Each row is a point on a landscape with many valleys, with its height.
From any point a ball rolls to the lowest of the 2 points nearest to it. It stops when none of these is lower. Distance is the straight distance between rows; heights are no part of it.
Mulok height 7.13: [ 10.5  -7.8  37.3   3.3   8.9  15.7   1.0  76.0   3.0  -7.3  -1.3  16.9
  23.0  26.2  11.0  23.4 -29.6  31.8  35.0  36.7 -37.6   1.0  36.5]
fugig height 4.61: [  1.7  17.5  -3.5 -39.1 -28.3   9.6  25.1  -8.2  -0.1   8.9 -23.2  11.6
   1.1 -18.1   7.2  28.8   8.2 -31.2 -31.3 -27.7  49.5 -23.6 -53.4]
mimaz height 1.93: [-32.2  12.3  36.1  -9.7 -21.2  18.6  27.7  28.8  25.7 -19.3 -32.2 -13.4
  30.5  16.7   0.8  47.6 -58.3  38.5 -11.5  63.5 -40.2   9.6  42.2]
doviz height 2.96: [ 41.2  29.9  -8.5   0.0 -10.9  14.3   4.5 -23.0  10.5 -39.2 -15.2 -18.5
  -1.2  33.7  10.5  59.6 -33.1  18.9   4.3   2.6   2.8 -37.2 -55.2]
vir height 8.28: [ 47.1  -6.2   8.2  -4.9   5.8 -24.2 -11.5 -11.1  36.8   1.7 -24.3 -23.7
 -21.8  -9.5   4.5  -3.2  11.9  -5.8  24.4 -28.7  -1.5 -30.6 -28.7]
vub height 2.87: [-10.2  46.6  10.4  14.2 -18.6   7.0  -0.4  15.0  25.1  21.6 -21.2 -31.5
  20.5  -1.3  24.8  42.7 -70.0  51.0 -17.3  60.5 -10.0 -26.6  -1.4]
gili height 5.07: [-12.3  25.7  -0.4 -32.2 -24.6  22.2  14.9   0.4  26.7  24.3 -21.7  26.5
   0.8 -22.2  -7.3   0.0  10.7 -36.7 -21.0   2.8  54.8   7.8 -44.3]
lop height 5.08: [-10.7  11.4 -47.5   9.5   9.8 -13.1  -9.8 -31.4 -65.2 -10.1  24.6 -15.2
 -16.0   5.6  30.1 -26.1  -4.9  11.1 -65.5 -35.5   6.9 -32.5   9.1]
Rago height 0.85: [ 23.3 -38.1  26.0 -10.3  21.3 -17.6  18.3  12.5  27.0  24.2 -15.2  14.2
 -13.5 -45.1 -19.6 -21.7  46.5 -27.8  36.7 -33.2   2.1   0.9  18.2]
ranul height 7.24: [  2.6   4.6 -50.0   6.7  16.5  13.4 -49.3  23.0  -9.5  11.1  39.9 -41.0
 -36.1  15.0  26.8  -9.3 -18.1  10.3 -10.8 -27.5  -0.4 -16.5  -8.0]
Pitu height 5.76: [  5.8  18.3  31.7  -5.8 -15.1  -1.0  19.8  23.3  54.0  25.5 -22.8  21.8
  18.6 -17.4  -9.8   6.5  11.5 -10.8  35.8  42.6  14.8  20.9  -2.6]
Sirig height 7.35: [ 23.9  45.1  -8.2   0.7  14.6 -18.1  -8.8 -41.1 -34.9   5.3  -2.5  -6.1
 -29.9 -12.0  44.6   0.6 -22.4  42.3 -43.6 -38.1  19.2 -65.1 -47.8]
Guvis height 6.57: [-46.5  49.5 -14.3  24.5 -16.1  13.0 -23.3  22.6   1.5  50.2  18.9 -22.3
  11.2 -11.2  33.5  11.5 -54.6  28.1 -23.9  46.2  23.1  -2.5  -7.7]
Goz height 2.44: [ -0.1  25.0  21.7  12.5 -17.9  -0.7   9.9  26.7  32.5  -0.8 -22.2 -15.4
  25.9  11.8  11.7  23.2 -38.8  37.9  10.7  61.2 -28.6   6.1  17.7]
gulop height 2.43: [ 10.6 -27.8   8.8  18.1 -26.5 -41.0  48.5 -31.8  12.4 -13.4 -41.5 -24.8
  34.2 -42.7 -12.2  29.0  17.0 -28.9   0.1 -19.8  -0.8 -34.8 -14.7]
vufu height 6.97: [ 13.5  -5.0   8.7   2.5  20.7  16.4 -16.0  29.0  14.8  -6.0  31.1  41.6
 -12.8  34.5 -14.8 -29.6  19.8   4.1  47.8  14.0  -8.3  55.0  28.0]
tepum height 2.20: [ 10.7 -24.7  30.8  22.2 -18.6 -34.6  42.2  -7.5   6.6 -19.2 -30.8 -26.5
  40.5 -18.2   0.1  39.5  -7.8  -1.5  23.8  13.4 -18.8 -26.8  15.5]
Lusof height 0.33: [ 23.5 -19.6  45.7 -18.0  22.0 -10.5  18.3  23.1  10.5  15.5  -1.9  53.1
 -11.8 -16.5  -0.4 -24.0  38.6 -15.5  49.5  -7.0  13.8  20.7  31.7]
lar height 3.23: [-69.6 -33.7   3.4  -3.4 -11.2  26.5  26.4 -22.0  -3.3  -2.7  -5.3  10.9
  46.2 -25.7 -52.5  47.2  27.0  -6.1   5.5  27.8 -19.1  49.9   0.1]
kage height 0.70: [ 61.6 -10.2  10.2 -13.0  40.4  -9.5 -32.3 -31.7 -27.0 -16.0  -1.8   6.5
 -52.3  38.5   7.7 -36.9  -6.9 -10.1  11.0 -28.9 -10.2 -21.8  25.6]
senu height 1.96: [-15.1 -34.0 -25.0   8.6   7.5   7.5 -17.8   2.1  45.3  -5.8   6.6 -19.3
  -4.1   0.7 -45.5 -21.0  54.0  -8.6  33.0  -2.7 -40.2  47.6  -4.0]
Gufo height 6.52: [-49.8  35.9 -29.7  25.5 -12.3  26.9  -8.0  -3.4  17.4  10.0  20.9   7.7
  16.7  15.9 -20.9  -3.6 -20.1  11.9 -14.5  61.0   4.2  62.0   4.8]
ket height 4.43: [-29.4  15.3 -17.6  12.5 -11.8  -8.0   0.6  15.5 -20.2  14.0  24.5 -23.0
  31.2   0.9  21.4  31.0 -23.8  16.5 -15.2   5.2  -0.3  -8.4  14.9]
vefo height 4.13: [ -0.6 -17.6 -37.2  -0.3  15.9 -17.3 -18.0 -18.4 -53.2  -7.3  23.0 -32.4
 -10.8   6.9  25.4  -3.3  -1.9  -5.9 -34.6 -57.0   2.9 -42.3  16.2]
ralem height 3.07: [ -4.3 -55.9  23.6 -12.6  16.4 -21.1  20.5 -49.5 -60.1 -41.2   0.4  29.2
  -4.6  -8.9 -21.7 -21.9  39.1 -26.9   1.0 -43.4  -3.0  -2.6  29.0]
Let height 2.13: [ 44.5 -36.5  14.2 -26.8  23.9 -21.3   4.7 -42.6  -9.8  -8.4 -27.1   9.0
 -37.3  -6.6 -25.6 -59.8  43.7 -43.4  -7.5 -33.2  -6.3 -27.3  14.5]
Dol height 1.51: [ 62.9 -20.6  30.6 -45.1  39.7  -5.1 -23.0 -28.9  -8.8   2.6 -16.9   8.7
 -64.8  12.7  -9.1 -54.2  25.9 -37.0  -7.5 -34.0  -4.2 -41.5  15.2]
Bef height 4.97: [-44.9   4.4  -7.8  -7.7  -8.9   6.6   0.5  24.1  -4.3  32.4  22.1  -4.0
  24.1 -18.6   2.4  20.2   1.7  -6.6  -8.1   0.5  19.7  14.2   6.7]
zapem height 4.98: [  8.5  -6.0 -25.2   0.2  -5.8  10.4   9.5 -36.5 -53.6 -67.8  23.7  25.6
  -1.1  40.9  -5.3   8.7  -7.2 -18.9 -14.1 -19.1  14.9   7.3   8.5]
mezu height 6.13: [ 17.0  68.5  -2.4  13.5   7.9   8.9 -19.2  -4.0 -11.9  25.3  20.1  22.5
 -37.2   3.6  37.7  -1.9 -44.3  32.8 -25.7  15.2  37.4  -2.4 -36.2]
Fase height 3.96: [  1.6  33.8  21.2 -22.2  -2.9   6.1  11.4   9.5 -32.5  13.4  20.0  41.9
   3.8   6.6  28.6  22.3 -20.3   3.7 -10.7   8.1  45.8   6.8   0.6]
Mifen height 5.60: [  0.1  15.7 -24.7 -32.0 -12.8  25.6  16.9 -18.7 -31.4 -41.8  14.0  38.2
 -10.1  39.1  -0.7  12.7  -3.3 -26.5 -44.3 -13.9  39.8   8.2 -22.3]
geda height 7.87: [  2.7 -18.9 -14.8  14.0  19.8  -6.8 -53.0  38.5  29.2  43.5  13.0 -43.6
 -44.6 -20.8  17.2 -50.6  12.7  -2.8  28.7 -22.7 -12.9 -12.5  -3.4]
gife height 1.79: [ 24.0 -17.0  52.4   7.7 -14.4 -20.8  30.0  16.4   0.3 -21.3 -36.6 -20.6
  31.9  -3.5  18.4  51.7 -36.7  23.2  28.8  23.7 -27.5 -47.1  15.7]
Zem height 6.90: [ 15.3  -0.7 -60.9 -10.5  13.6  36.9 -38.4  -0.5 -17.2 -18.4  34.3 -24.8
 -47.6  37.3   7.3   5.6  -9.4 -14.8 -36.0 -39.6   7.7 -16.7 -18.0]
timi height 3.32: [  5.0 -42.2   6.1  11.9  13.8  -8.0 -14.1  33.6 -30.3 -13.0  11.8 -19.6
  21.8  25.7   7.6  28.5 -17.0  12.5  35.7 -22.6 -30.4 -19.7  37.6]
doveg height 5.81: [ 30.2   7.3   2.2  -9.2  17.1 -23.1   2.3 -52.0 -31.0 -17.7  -0.6  40.0
 -37.2  19.1  -5.8 -81.7  26.1 -11.4 -47.0   3.4  -5.1   4.4  20.2]
dezi height 1.99: [-56.1   1.3   5.0 -19.8 -29.2  13.9  30.3  -2.2  21.4  14.7 -25.3 -23.7
  53.3 -24.8 -24.6  60.7 -18.6 -15.9 -23.6  31.6  15.0  -6.3   4.7]
pudol height 5.46: [-13.7  36.8  21.5 -17.0 -20.2   5.5  22.8  -3.0  36.8  30.5 -30.2  31.5
  22.2 -22.2  -6.2   6.8   3.8 -20.6  -3.7  37.6  46.7  18.7 -23.9]
Memud height 1.40: [-68.3  -3.5 -31.7   1.9 -16.5  -3.4  14.3 -35.4 -33.4   5.2   4.1  -2.4
  32.8 -28.5 -18.3  -4.1  24.7 -14.8 -47.1 -20.1  11.9  19.7  -5.1]
dogo height 5.38: [-27.9 -15.0   7.1  20.1   9.7 -22.6 -11.5  45.4   5.1  57.2  17.3 -14.4
   7.2 -47.2  15.4 -28.6  18.3  14.2  13.2  -6.2  -9.9   8.0  25.2]
fofiv height 3.82: [-18.7  18.0 -16.3  20.1 -23.6  18.4  16.9  -6.4   2.8 -43.0   2.8 -27.7
  35.4  39.9  -5.4  50.1 -49.5  22.7 -16.9  54.8 -25.4   9.8  22.3]
zotig height 1.50: [ -7.7 -43.0  19.6 -10.4   6.3 -14.1  40.0   4.7  -5.3  24.1   2.1   9.1
   9.7 -59.9 -13.4   7.7  36.7 -34.2  -0.9 -39.3  15.6  -3.4  12.6]
tolas height 0.58: [ -2.6 -51.2  15.8  24.5  -2.7 -43.7  30.3 -40.9 -42.7 -46.7 -10.3 -10.9
  38.8 -18.6 -11.5  11.5  14.3  -3.3  23.8 -24.7 -18.0 -19.3  24.5]
repug height 6.94: [ 18.5 -34.3  11.9  25.1  19.8  16.4 -17.9  54.0  12.1 -27.8  -1.2   2.4
  21.0  54.9 -11.6  11.2 -29.5  25.7  54.3  23.9 -66.3  11.1  40.7]
buv height 1.98: [ 35.8  14.0  -8.3 -33.1   3.9  32.4 -31.2  27.2  57.1   5.6   0.2  -2.5
 -56.5   7.8  -1.6 -11.3  16.9 -18.2  21.5 -10.3  22.6 -14.5 -60.2]
duko height 2.49: [ 34.5 -41.4  25.9 -14.4  -8.7  13.0  11.9  25.2  14.6 -53.9 -20.4 -18.0
  12.5  35.9 -14.5  50.7  -8.0 -19.1  61.5   0.1 -17.1 -22.8   2.1]
Tel height 4.63: [-12.6   2.7 -37.3 -19.1 -10.1  13.5 -12.3 -18.8   4.8  -8.5   2.7   4.5
 -34.5   4.2 -17.2 -52.5  31.9 -31.5 -49.3 -13.6   8.6  13.9 -22.5]
Tadiz height 4.90: [ -4.7   1.4  19.9  13.8   4.9 -33.2  -1.2  29.4  -0.9  53.9   1.8 -23.8
  14.6 -49.1  31.5   0.9  -1.6  16.0   6.2  -8.8   9.2 -19.7  17.5]
Saf height 6.05: [-33.2  29.6 -39.5   1.3 -16.6  -0.4  -5.1 -22.2 -49.9   5.1  13.4  -9.6
   4.2  -8.4  26.1  -0.8  -6.0  -2.2 -70.1 -24.4  27.0 -18.1  -9.8]
tor height 4.41: [  0.0 -17.0  13.2   3.1   6.7 -10.2 -11.2  67.4  10.9  45.8   0.8 -41.8
  16.3 -22.9  27.3  32.5 -11.7  14.5  17.0 -17.2 -18.2 -42.4   8.9]
dad height 2.94: [  4.8 -12.1   6.2 -21.7  10.6 -12.0   3.1 -13.8  16.6  28.3 -13.8  13.5
 -46.9 -44.4 -16.9 -80.1  58.7 -33.1 -32.2  -8.1   6.4  -3.2  -6.3]
kiru height 2.62: [-61.4   9.5  -8.8   9.6 -29.7  -7.9  17.8 -22.5  27.9  36.3 -25.9 -23.2
  50.8 -39.6 -27.2  20.9 -10.9 -10.9 -26.8  32.8  11.9   4.4   0.9]
pivon height 5.79: [-35.1 -10.5   1.9  19.2   5.9   3.6 -36.9  75.7  13.0  59.3  30.6 -17.8
   0.0 -24.4  26.3 -23.1  -2.2  17.6  23.1   5.1 -23.5   5.3  22.6]
Lam height 3.49: [ -2.4  -8.6  13.7 -15.4  -3.0 -12.6  27.7 -28.7  27.2  10.8 -26.9  38.7
 -14.2 -41.5 -31.6 -51.6  59.8 -38.8  -7.7  -2.2  10.9  33.1 -10.3]
Tefaz height 5.78: [ 46.7  58.2  14.8  11.8  16.3   7.9 -22.8   6.2  14.4  20.8  12.2  27.1
 -46.7   9.6  35.7 -27.4 -28.7  39.5   5.4  20.5  22.9   8.6 -29.2]
leke height 3.35: [-25.7  40.2 -35.0  23.3 -30.8  24.4  -6.7   7.1  18.2  -4.2  -1.9 -50.3
  20.6  22.3  10.8  48.2 -58.4  26.6 -32.3  50.8  -9.9  -9.7  -4.4]
Dage height 6.27: [ 12.3  19.4   9.4  28.2   4.1 -28.0   5.7 -13.8   3.5   4.1   2.7  14.6
  15.3   7.7   9.9 -24.9  -4.1  25.4  21.1  31.6 -15.5  36.9  20.2]
latud height 4.16: [ -6.5   2.1 -49.5   0.0 -12.2  12.0 -12.4 -12.5   9.6 -25.1  14.7 -14.6
  -7.9  23.4 -15.6 -12.2  18.1 -22.7 -17.0 -12.4  -6.8  23.5 -19.6]
Gugu height 3.06: [ 40.3  -2.6  21.7 -13.9   1.8   0.2  10.7   7.7  12.0 -17.5  -5.5  22.8
  -2.8  19.2   1.2  15.3   7.3 -12.9  36.0   1.1  17.4   3.1  -6.3]
nudo height 2.19: [-17.2 -41.0  38.2   1.8   2.9 -16.6  46.8  -3.9 -20.3  -3.2   0.1  18.4
  33.7 -37.2 -19.3  23.1  25.6 -16.6  28.8 -11.7  -0.2  12.0  23.8]
bozi height 3.39: [ 26.5  14.4  16.0  -6.0  -4.0   2.4  13.9   5.2 -20.0 -25.7  16.5  35.2
  11.4  32.1  12.7  21.3 -18.7   0.3  21.3  16.1  20.1  11.1  -1.6]
Vasom height 7.60: [-15.7 -22.2 -32.4   2.9  23.0   5.1 -50.2  27.1  -0.6  25.6  38.4 -36.4
 -33.7  -4.5   4.7 -41.5  11.7   0.7   0.8 -29.4 -15.5   0.7  18.2]
vos height 7.91: [ 53.8  25.1  17.9 -11.3  27.0 -17.5  -4.6 -52.9 -17.6  -2.7 -18.6   4.2
 -47.5  -9.5  20.3 -23.0  -4.9  28.8 -29.7 -43.5  11.0 -64.6 -44.2]
zos height 1.36: [ 30.8  -3.3  33.7  13.7   0.2  -6.6   2.9  40.7  -6.0  -9.1 -14.7 -22.3
  24.8  18.3  35.3  47.6 -58.3  46.4  23.8  18.0 -38.9 -46.9  14.6]
nelin height 1.29: [-19.6 -16.4 -17.1 -20.6  -5.6  16.2 -13.9  47.1  37.0  27.5  13.4 -24.6
  -9.4 -25.6  -7.3   4.1  34.8 -34.4  13.8 -16.3  16.2  -4.2 -15.3]
sapu height 6.58: [-17.4  69.3 -15.6  18.8 -16.3   8.7 -10.1 -20.1  -4.7  30.5   3.0   6.7
   5.7   4.5  33.1  11.1 -57.2  25.8 -35.2  40.4  38.8  -0.7 -24.5]
laz height 6.14: [ 15.2  26.7 -32.4 -23.1   2.9  47.0 -11.9   0.0 -20.6 -20.5  30.8  29.3
 -50.6  39.3   4.3 -19.5  -5.5 -22.0 -52.5  -3.7  31.4  18.1 -23.0]
sidu height 4.15: [  1.7 -12.4  16.4 -27.8   4.5 -12.4  32.8 -39.4 -52.9 -32.9   1.3  55.3
  -4.6   1.3 -11.9 -29.5  29.3 -25.3 -24.9 -15.6  25.5  10.6  11.1]
nibod height 0.86: [ 28.8  23.7  16.3  22.1   3.1 -20.3  -9.4  21.9   1.4  19.6  -6.1 -26.1
   7.9   2.7  39.8  27.3 -40.3  51.4  18.4   6.5 -15.3 -38.2  -5.1]
Fom height 1.65: [-29.5 -33.5 -35.1  -0.9  -3.1  22.6 -22.9  34.8  46.9  10.5  14.7 -40.6
  -9.7 -15.6 -30.9  -9.8  45.1 -23.8  26.4 -15.3 -19.8  19.4 -10.1]
pud height 2.76: [ 28.2 -14.0  16.0  -9.2 -10.1   3.5  11.6  27.9  41.9 -13.6 -19.7 -18.5
  13.7  12.0  -9.6  39.8   0.6 -11.2  36.5  11.5 -11.4  -7.8  -8.2]
posu height 2.79: [ 13.8 -40.9  11.3   1.0  22.2  -9.7 -26.1  42.5   0.7  15.0   1.0 -16.3
   5.6   2.0   4.0  -4.2   7.7   0.7  47.6 -36.8 -25.4 -11.7  33.6]
vum height 3.21: [-46.1  21.8 -11.4 -13.5 -25.5   1.8  29.2 -29.3 -37.2  -0.1  -9.5  25.0
  47.7  -4.5   0.5  30.7 -17.7 -17.5 -44.3  -2.2  46.4  -3.7  -2.4]
pigu height 7.33: [ 24.2   6.8  22.6   7.9  18.3   8.8 -21.9  64.8  -0.2  18.0  18.9  26.1
   4.6  25.8  27.5   2.9 -23.4  31.5  35.4  14.2 -13.9   9.0  21.5]
pir height 3.90: [ -3.7 -13.5 -15.3   4.1  -0.2  -6.0 -11.3  34.4 -20.6   8.8  17.7 -35.8
  16.7   6.0  26.5  41.3 -21.6  10.7  -1.8 -24.9  -6.4 -32.3  11.4]
lerul height 2.63: [ 35.8  47.5  -1.1 -13.4 -10.2  16.6  -4.1 -13.8  30.9 -20.9 -21.1 -14.6
 -22.0  11.4   1.0  41.9 -18.5  15.8  -2.3  -5.3  15.2 -36.0 -85.1]
gek height 6.76: [ 34.8 -31.6  37.5  34.0   8.4 -12.8  -2.6  21.9 -20.3 -43.8  -5.1  19.9
  22.4  43.8   1.4   1.9 -37.2  27.7  66.6  25.5 -38.7   1.7  44.5]
Fef height 8.32: [ 50.7  -0.1   1.0  -7.1  15.5 -29.5 -19.3 -41.1   8.3   1.7 -28.7 -26.9
 -43.6 -11.2  15.0 -25.0   8.6   2.3  -4.2 -46.0  -1.0 -53.2 -35.3]
kidus height 6.99: [-55.2  35.2 -49.0  23.5 -15.5  14.6 -11.6 -24.4 -15.8   6.9  30.3   6.5
  15.8  10.0 -12.5 -10.2 -15.0   2.4 -43.1  28.4  12.9  49.8  -2.5]
vova height 5.87: [-68.0 -20.5  16.3   2.9 -14.1  21.8  19.9   8.7  36.7  16.3 -22.3 -18.7
  39.0 -25.5 -40.6  28.8  -3.7  26.9   0.7  60.2 -54.6  40.9  30.1]
tibu height 2.68: [-62.3  14.9 -33.5   1.3 -31.0  -0.8   0.0 -25.0  -0.3  30.1  -9.2 -14.3
  13.1 -35.9  -8.6 -27.8   9.6 -23.6 -50.3  -7.3  29.4  13.2 -26.1]
Disa height 4.07: [ -6.5  16.6  -1.9 -10.7 -23.7  -7.8  24.6 -16.4  -7.8  -8.2 -17.3   1.8
  30.7  -5.3   5.6  38.0  -4.7 -13.9 -21.3  -1.2  28.8 -16.0 -23.5]
zagod height 1.12: [ -4.2 -18.5  33.8 -14.7  25.3 -15.0  17.8  -1.5 -29.1  14.7  19.8  52.3
  -5.6 -20.4  -3.0 -35.3  33.6  -0.5  10.9  -7.2  11.2  32.9  33.9]
medum height 3.67: [-17.0 -19.2 -39.4  14.8  -1.4  -2.1  -5.0 -32.6 -12.0 -43.8  18.4 -13.6
  13.6  24.3 -27.2  -2.7  23.0  -6.4  -3.1 -19.8 -20.4  28.7   4.5]
zate height 4.53: [ 26.5  -5.8 -25.9  16.3  -4.2   4.0   4.3 -27.8 -24.7 -75.3  10.1   3.5
   2.2  56.9  -4.3  17.1 -16.9  -6.1  10.4   3.6  -1.5   2.1   0.2]
Simim height 1.37: [ 66.1  -5.3  -8.1   7.6  41.6  10.8 -47.7 -10.6  -7.1 -22.6   9.0 -13.6
 -52.6  55.5  11.6 -17.2 -27.9   0.1  23.6 -37.4 -12.4 -12.4   9.5]
duta height 2.16: [ 50.0 -24.7   0.1  -0.5   4.1  17.9 -20.0  13.8  -3.5 -53.6  -0.2 -18.9
  -6.9  61.1  -2.2  49.2 -33.3  -4.8  45.2 -14.1 -17.3 -29.1   1.2]
geg height 6.75: [ -8.8  48.4 -35.9   9.6  -7.7   0.9 -10.9 -25.5 -38.2   6.3   6.4 -12.1
 -13.1 -13.5  42.6   8.9 -30.0  22.6 -60.0 -21.3  30.2 -41.1 -41.1]
Zed height 5.00: [  6.7  18.4  -3.7 -10.9  -9.9 -15.3  20.2 -47.0 -39.5 -20.5  -9.7  27.4
 -13.6   4.7   7.3 -36.9  14.4 -10.5 -46.0  -9.7  18.5  -1.2  -1.9]
vide height 6.69: [ 22.0   9.6  -3.4  15.0  24.8   2.8 -10.7  -6.6 -15.8 -13.9  30.2  43.0
 -23.4  38.0  -2.6 -44.3   3.0   7.2   8.9  14.2   5.0  61.2  30.4]
benem height 2.34: [ -2.6 -35.7   3.9  13.0  14.1  -6.6  -8.0  30.3  34.3  12.5  -4.9 -10.9
  12.9  -0.9 -22.3 -12.4  28.7   4.9  52.7  -7.8 -39.5  22.3  24.6]
ludu height 1.80: [ 68.4  -1.4   0.0   1.0  29.8  19.3 -39.7  11.6   0.5 -23.2   3.1  -7.1
 -32.7  62.9  12.1  22.2 -38.7   1.3  49.5 -29.0 -13.0 -25.9  -4.9]
gobo height 2.77: [-42.8 -17.2 -47.7   6.7  -4.3  -6.1  -0.4 -43.7 -42.7 -23.1  18.3  -9.2
   7.9   1.4 -19.1 -14.5  31.3  -3.8 -45.2 -32.8 -13.3  14.8   5.4]
Mozo height 5.95: [ 17.3  28.3  20.3  11.9  -5.4  -8.1  -4.3  22.7  44.7  27.6  -6.8  22.4
   1.1  -2.1   3.5 -28.0  -0.2  11.8  34.6  45.7   3.1  32.5   1.7]
Veseb height 2.72: [-50.3 -49.1  19.8   5.9   5.0   6.1  34.9  -2.3 -34.4   5.1  11.0  13.9
  40.5 -35.8 -31.4  42.7  30.9   5.7  23.0   0.5 -23.1  24.3  24.9]
zud height 3.57: [-38.1 -20.5  -4.9  -6.2 -19.1  15.3  25.1 -21.6  24.0 -19.1 -14.1  -4.7
  39.8 -11.3 -52.0  28.3  38.4 -21.7   7.8  17.0 -14.6  35.1 -11.6]
fel height 1.32: [-31.7 -14.3  33.6 -15.9 -23.6  13.2  41.4  22.5  24.8  -3.1 -29.9 -21.4
  40.0 -13.2 -10.3  61.3 -23.8   7.1   0.5  46.5 -20.4  -5.4  29.2]
fafi height 1.34: [ 24.0  38.8   0.8  35.5   8.6 -16.9 -33.0  19.3  11.0  33.8   7.8 -34.2
 -16.8  -8.8  48.4  -3.1 -41.4  57.9   8.7   9.1 -13.8 -29.1 -27.4]
bedez height 0.40: [-40.3   1.2  13.3  -3.6   7.7 -15.4  11.6 -14.3 -27.8  28.7  18.8  37.9
   8.3 -35.8  -9.6 -32.6  30.6  -1.7 -19.1  -0.3  13.7  40.8  19.7]
masib height 2.28: [ 47.9  27.7   2.9 -30.3   7.0  20.7 -16.5  -0.3  49.4  -4.7 -18.6  -2.8
 -45.2   3.1   0.4  12.1   2.1   4.0   9.6 -25.4  17.6 -28.9 -87.1]
Vek height 5.62: [-47.7 -28.9  14.4   6.0  -6.5  26.3   8.5  54.3  52.3  22.6 -10.2 -19.0
  26.2 -21.3 -33.5  19.9  14.3  16.5  28.8  37.4 -56.4  26.9  22.3]
pese height 4.17: [ 16.5   1.5  -9.9  24.7 -21.5  12.2  15.1 -13.5   1.9 -77.6  -4.5 -12.4
  23.7  52.5  -9.5  44.4 -36.9   8.3  16.2  42.3 -22.0   1.7   5.6]
gires height 5.47: [ 42.2  53.1   8.6  -7.9   3.7   6.7 -18.6 -23.2  30.0  12.4  -7.3  22.0
 -52.5  -0.3  16.2 -43.0  -5.1  16.4  -7.6   9.4  27.3  -2.6 -59.9]
vila height 8.10: [ 45.6 -25.7   4.2  -0.8  22.6 -21.6 -37.9   9.3  43.6  32.4 -19.1 -41.3
 -42.7 -23.2   9.7 -34.6  20.9 -12.8  34.8 -42.4 -16.1 -36.9 -10.4]
giv height 1.64: [ -4.5 -19.8 -10.9  20.6 -17.7 -45.3  31.4 -52.1 -20.3 -30.4 -27.4 -18.3
  36.1 -19.4  -9.8   2.3  22.6  -9.8  -6.8 -18.7 -10.1  -7.8   0.7]
Vofon height 4.73: [ 12.0  31.3  17.2 -29.7  -3.2  -6.3  19.4 -19.4 -36.2   9.7   2.2  47.8
 -17.3 -12.1  28.1 -14.0   1.2  -1.1 -39.6  -4.7  46.1 -11.8 -14.4]
ras height 6.18: [-57.2  11.4  -0.3   7.5 -16.3  28.8   4.8   8.2  28.7   6.1   4.7   1.4
  39.2   8.0 -34.8  24.0 -15.4  21.1  -3.4  70.0 -20.4  51.9  20.4]
vifom height 6.55: [ 15.9 -10.3  30.5  32.6   7.5 -27.7   8.5  -0.6 -14.4 -25.1  -0.8  21.8
  26.0  21.2   1.9 -11.5 -10.3  30.7  45.1  28.6 -28.4  24.9  37.7]
pekef height 1.67: [ 21.8 -17.7  -1.6 -45.6   7.6  32.1 -15.4  39.4  34.5  10.4  10.2   9.2
 -37.9   3.1 -10.3  -3.8  36.0 -37.7  20.0 -27.2  21.6  -1.0 -13.6]
Pebid height 2.32: [-55.9   0.6   6.1  11.4 -17.2 -11.0  23.4  -8.8  24.3  56.4 -15.5   7.9
  38.0 -65.4 -23.8  -7.4  19.5 -19.4 -11.8  16.5  20.5  24.5   0.9]
Boser height 5.09: [ 25.9  23.5  -9.3 -21.2 -10.1  -1.9  -4.5 -30.3  24.7  -5.2 -23.0  15.6
 -39.0   4.7  -3.3 -48.9  21.1 -22.1 -28.7   0.8  18.3   2.4 -47.5]
vebe height 6.19: [-29.2  26.8   0.6  25.8  -3.7   8.6 -29.4  62.1  12.4  52.9  21.7 -13.9
   3.1 -13.2  36.1  -2.6 -36.6  30.0   0.2  36.3   1.4   1.3   4.5]
nak height 7.14: [ 40.6 -10.3  31.7  -2.9  31.8  10.1 -18.0  47.8   7.4   4.2  12.0  45.7
 -14.5  37.8   5.0 -18.9   2.5   6.5  65.9  -2.4 -10.6  20.8  37.3]
gepo height 5.35: [-31.4  -9.1   9.5  -1.8  -5.9  16.7   1.2  53.2  18.5  23.9  11.8  -4.4
  27.1  -8.5  -7.3  24.2   6.8   9.8  15.7  17.9 -11.7  13.3  22.0]
Goba height 6.30: [ 32.9   8.8   8.1   2.2  22.0 -19.2  -1.1 -37.1 -22.6 -14.6  13.3  44.0
 -35.7  17.2   1.4 -67.9  12.6   4.4  -4.7  12.5   0.6  32.7  31.8]
loko height 2.98: [ 20.6 -25.8 -15.6   3.2  23.9 -31.4 -11.6 -47.1 -53.7 -34.3  11.5 -10.5
 -13.4  16.3   6.8 -28.8  10.0  -4.1 -14.2 -48.5 -13.4 -18.9  34.7]
Dezit height 1.62: [-62.8 -14.3   3.1   9.2   0.2 -10.3  15.5 -20.9   6.2  46.1   5.0  13.6
  16.6 -66.9 -31.4 -26.9  45.6 -10.8 -12.7  -1.0   0.1  42.9   0.2]
bazof height 1.81: [ -2.0 -44.8  -3.3  14.8   8.1 -30.1   6.2 -50.5 -66.8 -61.2  10.2   1.4
  13.7  14.8  -7.4  -8.1  10.9  -6.0  13.4 -36.2 -11.4 -14.4  34.5]
Sor height 3.51: [-47.5  -8.0 -30.4 -16.2 -21.7  14.5   2.0 -14.1  20.3  16.2 -15.3  -7.2
 -11.4 -39.5 -30.4 -41.2  45.8 -50.0 -42.0 -18.4  18.0  16.6 -34.7]
fuve height 6.51: [  3.4  24.7 -51.1 -12.3  -0.8  47.0 -29.4  -5.8 -22.9 -11.4  29.5   2.1
 -64.0  26.1   9.0 -27.0 -12.1  -9.9 -73.4 -20.3  24.9 -14.9 -38.6]
sizud height 4.00: [-13.9 -18.6   7.7  -8.1  -8.2  -9.8  36.7 -35.2   8.4 -16.4 -20.6  26.0
  18.3 -18.8 -42.2  -6.0  48.7 -32.1   4.7  -2.1   7.5  34.8 -12.5]

For each start below, name the point where the ball stops.
Fase -> kage
pigu -> Memud
pese -> fel
vufu -> tolas
Vasom -> fel
Fef -> tolas
zud -> Lusof
Tefaz -> Memud
Pitu -> Memud

Call two points neighbours if one is among the 2 nearest of the other. Go from one point of each pair to the other, from neighbour to neighbour, staying as low as possible. Name the highest point that can't be avoided.
nibod / tolas -> gulop
Lusof / bedez -> zagod
kage / fel -> sizud
tolas / fel -> Zed
Lusof / fel -> kiru

For each start below, name every point that the ball comes to, in order.
vila -> geda > Vasom > ranul > Zem > fuve > laz > Mifen > zapem > zate > pese > fofiv > leke > vub > Goz > mimaz > fel
Vofon -> Fase > bozi > Gugu > pud > duko > duta > ludu > Simim > kage
nak -> vufu > vide > Goba > doveg > Zed > sidu > ralem > bazof > tolas
sapu -> mezu > Tefaz > gires > Boser > Tel > latud > medum > gobo > Memud
